Points on a hilly landscape, in no order, each with its height.
A ball rolls from a point to the lowest of its 6 nearest points, and stops where none of them is lower. Distance is the straight distance between rows; heights are no part of it.
<251> height 31.2: [  4  27 -14  12  41  -2  16 -25 -10  -2  -6 -11 -22  12  34 -11 -10  22
   9  -3  -6  11]
<526> height 38.8: [ -9  17  -5  -2 -16 -27 -29  -2  -9  -5   3  27   7  13   8  -4  -8   6
  12  12 -10  28]
<514> height 66.1: [ 11 -19  -1   8  -5  18  38  20  -1  -3 -19 -18 -22  -9 -21  29 -16 -12
 -30  18  17 -31]
<541> height 35.0: [  4  21 -10  10  31  -4   8 -15   0 -10  -8  -5 -22  12  11  -3 -13  20
   7 -15  -8   4]
<664> height 38.1: [  4  22 -13   6  19 -12  -8  -7  -3 -17 -11  10 -18  11  13 -14 -22  33
   8 -10 -14  10]
<816> height 16.5: [ 11  16  -6  20  28  -6  34 -16 -14  11  -5 -17 -32   5  28  -8 -12  14
   2  -6  -9  -4]
<646> height 46.3: [-20 -20 -11 -20  -6   0 -21   4  -1   5  21   8  26   0   3  -9  24  -5
   0  15  13 -14]
<667> height 62.9: [ 17 -16  19   5  -9  30  33  24  -2  -2 -23 -14 -11  -6 -26  27  -7 -21
 -21  18  17 -18]
<623> height 49.1: [ -5 -18  27  -9  -1  14  -5  -8  25   4  -6  -2  10 -18 -20  13  20 -18
   1   4  -5  -6]
<789> height 46.4: [  6  17   3  12  13   3  13  -8  17  -2 -10 -13 -18   8 -13 -11  -4   4
 -11 -21 -24   5]
<807> height 41.0: [ 10   8  -8  13  19  -1  14  -3  -8 -13 -14 -10 -27   8   8  -7 -17  14
   6 -14  -8   4]
<492> height 56.6: [ 11   3   9  17  11   8  21  -8   6  -4  -8 -23 -15   6 -20  -6 -10  -6
 -14 -15 -17   3]
<252> height 62.4: [-11  -9  -7  -2 -18 -23 -31 -10 -14  19  29  24  17   2   3  -4  14   9
  11   6  -2  36]
<456> height 28.5: [-16 -43 -12 -29  -5  31  -5   2   6   8  23   9  11 -11 -18  -2  43 -16
 -22  14   8 -17]
<132> height 54.4: [ -5  -4   7 -12 -14  26   6  18 -11   3  10 -22  19   8  11  -4  -8 -28
  12   7  32 -18]
<199> height 58.6: [ 14  -1  10   6   2  13   7  -6   9 -10 -12  -5 -11   2 -22   7 -10  -2
  -6 -12  -7  -3]
<63> height 34.5: [  1 -34  14 -11   0  20  -7   1   3  -3   3 -12  22 -15  -3   7  24 -24
   7   7  12  -8]
<841> height 46.5: [ 13  19   4   3   8  -1   3  -9  10  -8 -10 -11 -17  14  -9 -10 -14   5
  -3 -16 -18  -6]
<714> height 58.9: [ 16   0  -1   5  -9  21   8  22 -22  -6 -12  -9 -12   4   9   4 -24  -3
   2  -5  11  -4]
<207> height 60.3: [ 13  -5   3  -8 -12   5  -7  11  -4 -15  -3  -2  16   1  13   3 -11 -15
  19   8  16 -12]
<791> height 55.5: [  7  16  -2   2  -6 -18 -24   8  -1 -13  -6  21   7   4  15  -5 -10  19
  14  10  -1  -1]
<401> height 29.6: [  5  25 -16  12  33  -5  16  -8 -17   2  -8 -21 -28   8  30  -6 -21  21
  10 -13  -6   9]
<663> height 45.7: [  6  12   8   5  -7 -18 -11   0   3 -15 -11  13  -4  11   2   9 -13  13
   5  -2  -7   6]
<817> height 36.0: [ -7  21   5  14 -11 -24  -5 -11  24   5  -1  16  -1  12 -15   2   0  15
  -7 -10 -23  10]
<13> height 36.7: [-29 -44 -15 -40 -15  28 -11  16   0   5  24   9  25 -10 -14 -13  30 -10
 -22   5  13 -22]
<340> height 33.9: [-12 -39  18 -17   2  26   0   1  19  12  11  -8   4 -29 -25   3  44 -24
 -21  12   5  -3]
<950> height 41.9: [ -3 -28   1 -25  -6  27  -5  15  -5   3   6 -17  28  -9  -9   0  17 -27
   3  10  18 -26]
<745> height 25.8: [ -9 -41   8 -21   1  27  -7   2   9  10  15  -2  12 -20 -12  -1  32 -22
  -5  17   9 -15]
<740> height 64.1: [-12 -16  -7  -9 -12 -14 -20  -8  -6  13  31  15  21  -4  -4  -6  17  -2
   9  21  11   6]
<566> height 55.2: [ 16 -12  13   1  -3  13  11   8 -13 -13 -12  -5  -6   6  -3  12 -12 -10
   0  -7  -1  -6]
<241> height 43.2: [ 10  31  -4  12  20 -32   7 -15  26   1  -3   2 -10  12   1 -25   4  10
 -18 -22 -28  -1]
<809> height 62.0: [ 12   4   6   2  -1  11  -2  24  -7 -17 -12  -2  12  -3  21  -5 -22  -2
  15  -7  12   6]
<941> height 62.8: [-14   6  13   8 -20 -23   1  -7  15  21  10  10  14  -9 -26   3  27   2
 -16 -15 -16  11]
<70> height 47.6: [ -2  26 -29   8  28  -3  -6   3 -11 -11 -16   2 -14   7  39  -7 -25  36
  12 -15  -4   8]
<21> height 32.1: [  2  36  -7  15  -1 -28  -8 -10  16   6   2  15  -1  15 -15 -10   3  16
 -12 -19 -34  11]
<160> height 29.8: [-19 -44 -14 -37 -12  29 -11   8   2   2  22  -5  25 -15  -8 -13  38 -15
 -14  11  12 -24]
<301> height 60.0: [ 11  -9  12   1  -6  19  26  25 -17  -4 -13 -13  -9 -10  -9  19 -12 -16
  -7  11  17  -9]
<487> height 42.4: [  5  -9  20  -6  -7  23   3  17  -4  -5 -12 -17  17  -9  -3  20  13 -32
   8  11  17 -10]
<761> height 26.1: [  4  30 -11  16  34 -18   3 -19   4  -3  -6  -8 -32  15  17 -16 -13  26
   7 -20 -17  10]
<537> height 47.8: [ -1 -17   2 -16  -7  11 -10   3  -1  -7   3 -14  26   4  16  -1   6 -20
  12  14  19 -15]
<228> height 40.2: [-16 -25  -2 -16  -5   5  -8  -7   0  10  33  20  17 -14 -12  -1  34  -6
  -5  14   8  -1]
<762> height 30.3: [ -9  32   3  13 -20 -31 -24 -15  -1  10  16  27  -4  13  -8  -5   4  25
   4 -14 -24  35]
<405> height 42.6: [  2  33  -8  17 -18 -24 -12 -12   3  21   8  16  19   2 -13  -3  11  17
 -12 -26 -40  22]
<365> height 53.5: [  8  -5  -8  17   8   6  39   2 -12   3 -14 -19 -26   0 -12   7 -18   1
 -16   4   3 -14]
<16> height 64.0: [-18 -15  14   1 -13 -12  -6  -9  19  16  14  10  14 -20 -26   6  35  -8
 -18  -2   5  18]
<32> height 59.6: [-11  -8  19   1 -16 -15 -16 -10  24   1  -3  11   8  -9 -18  13   9  -5
   1   4  -5   7]
<629> height 63.3: [  4   2   3  -3  -5  11  -6  18  -8  -6  -3  -8  13   9  18  -2 -20 -13
  12   5  26  -3]
<359> height 16.4: [-11 -38  -6 -25   1  20  -8   1   4   5  19   5  21 -17  -8  -4  38 -16
  -6  16  11 -15]
<797> height 44.5: [  3 -18  15 -18  -9  12  -7  -5   1  -6  -1   2  16 -12  -1   9  14 -19
  11   7   5  -5]
<713> height 42.3: [-16 -29  11  -8   0  10  -1  -5  25  19  23   7   8 -24 -18   7  44 -24
 -16  11   1  -1]
<397> height 49.2: [  7   5 -20  11  11   2  24  17 -23  -3 -26  -6 -19   4  14  -1 -29   9
  -2 -11  10  -3]
<497> height 32.9: [  0  29   7  16  35 -24  28 -24   9   2  -4 -15 -19   2  21 -21  -5   6
   0 -17 -16   3]
<468> height 38.3: [ -6  30 -14   4  16 -24 -16  -4  -3 -19 -13  19  -6  14  24  -5 -22  42
  10  -4  -1   8]
<411> height 44.9: [  3  16 -12  -5   4  -4 -14  13   1 -21 -13  14   7   5  22  -4 -25  19
  20  -9   6   1]
<621> height 44.3: [-19  18   8  10 -24 -33 -25 -12  -2  24  19  25   9   8   1   4  11  14
   6  -6 -15  40]
<128> height 7.0: [ -2  35  -8   2  -7 -34 -24 -11   5  -4   3  26  -8  21  -3  -2 -10  30
   1  -6 -13  23]
<205> height 19.1: [  0  -6   2   3 -15 -10 -21   1   0  -5  -1  18  16   0   5   5   9   4
   8  11   5   1]
<692> height 36.4: [  7  31  -2  10  24 -11  14 -15  10   0  -7 -15 -25  10   7 -24 -10   4
  -5 -19 -19   2]
<946> height 39.1: [  9  14 -14   7  20  -2   6  -1 -10  -6 -11  -2 -25   6  18  -3 -21  19
   4 -15  -3   3]
<920> height 38.7: [  4  35  -8   8  23 -25  -2 -13  23  -4  -9   4 -19  15  -9 -16  -9  18
  -5 -15 -24   1]
<696> height 51.8: [ 13  -2  -8  20  13   9  34  -2 -11  -2 -12 -24 -26   3 -16  -3 -18  -1
  -8   0  -1  -8]
<571> height 57.7: [  7   7  -4  -4  -8   0 -20   7   3 -14   1   4  16   0  16  -2 -14  -4
  18   5   3  -2]
<908> height 58.7: [ 14  -4  11   1  -2   7  -4   7  -3 -15 -15   3  -8   6  -1  11 -11   4
   1  -2  -4   1]
<620> height 54.0: [  1  -9   5  -4 -16  17  27  28 -10   4  -2  -9  10  -3   7  10 -20 -25
   2  13  40 -19]
<886> height 46.2: [ 10 -19  10 -11  -8  25   5  24 -15   5  -3 -16  19  -7  -6  18  12 -37
   8  20  25 -14]
<500> height 49.3: [-13 -21   1 -25  -5  26 -15   8  -1  -1  14 -17  29   3   5 -11  14 -21
   1  11  23 -21]
<493> height 44.1: [ -4 -22   5 -17  -9   3 -23  -5  11   0  13  10  19 -12  -2   7  26  -3
   4  17  10  -5]
<296> height 45.9: [-11  18   2  12 -20 -30 -14 -10   6  24  14  16   8  -3 -21   5   7  11
   2 -20 -23  33]
<915> height 58.1: [-16 -18   9  -9 -15  -8  -9 -13   2  12  25  20  10 -15 -10  -1  27  -6
   1  11  -1  11]
<67> height 60.4: [  7 -14  -5   3  -8  18  34  36 -10   2 -15 -10  -3  -7   3  19 -21 -16
 -17  20  33 -33]
<169> height 38.4: [  1  24 -24  10  33  -6  13  -2 -23   3 -18  -5 -24   9  51 -10 -22  28
   8  -5  -4   4]
<440> height 57.0: [ 12  -3 -10  13  -2  13  28  19 -27   0 -24 -11 -21  -2   5   9 -27  -2
 -10   3   8  -4]
<338> height 27.0: [-24 -29 -23 -21  -9   1 -19   0 -15   4  37  11  26  -5  -1 -17  27   0
  -8  13  10  -9]
<186> height 46.1: [ 20 -15  18  -2  -8  27   4   0   4   0 -19 -14   4  -3 -20  19   2 -21
   2   3   4   3]
<317> height 60.1: [-17   2   4   5 -12 -22 -17 -10  -9   9  25  22   7   1  -4   2   9   5
   8   7  -7  27]
<108> height 52.1: [ -6   5  -3  -5 -14 -19 -26  -6  -5  -5  14  21  15   8   9   4   6   7
  11  19   3  12]
<669> height 30.4: [  3  20  -1  21  30  -8  33 -17  -5  12  -4 -27 -37  -1  11 -10 -13   1
  -6  -6 -13  -6]
<140> height 41.7: [  9 -21  22  -6  -7  31   9   6   5   8 -11 -16   9 -11 -18  25  14 -28
   2  14   9  -7]
<123> height 54.9: [ 10  10  11   2  -7   3  -1 -11  22  -5  -2  -2  -5   9 -22   8  -5   4
  -4 -21 -16  -6]
<111> height 59.9: [  7  -4  -4   7 -12   7  30  30 -13   0 -14 -11 -11  -1  18  11 -30 -15
  -5  10  27 -22]
<914> height 55.6: [ -2 -10   4  -8 -11  -1 -16   3   2 -10   7   3  30  -8  16  -8   0  -4
  15  21   8  -6]
<925> height 43.9: [  8  13  -3   7   9   0  -1  -7   7 -12 -11  -4 -18   8  -8  -4 -18  16
   6 -20 -11  -1]
<80> height 60.2: [-17   5   6   4 -20 -28 -15 -18   5  18  23  19   5 -11 -10   0  18   5
  -3  -3  -3  32]
<700> height 27.4: [  8  20 -10   0  13 -12 -13   2  -3 -16 -10   7 -11   6  16  -1 -21  20
  18 -13 -11   5]
<490> height 52.9: [-12   3  12   4 -16 -15  -8  -9  18  -3  -1  16   5  -6 -18   4  -2   3
  -1  -7 -13  12]
<927> height 34.9: [ 11  -1 -12  14  19   1  28  -1 -13   3 -10 -21 -31   9   9  -2 -19  11
  -1  -8  -6  -4]

Where does a ball stop that starts at each point below?
<67>: <359>
<301>: <359>
<207>: <359>

Call two points neighbours if one is among the 6 nearest of the other. Go from one point of each pair to the other, from neighbour to neighbour, staying as low as possible. Name the highest point that can't be avoided.
<128> and <700>: <468>
<359> and <205>: <493>
<816> and <761>: <401>
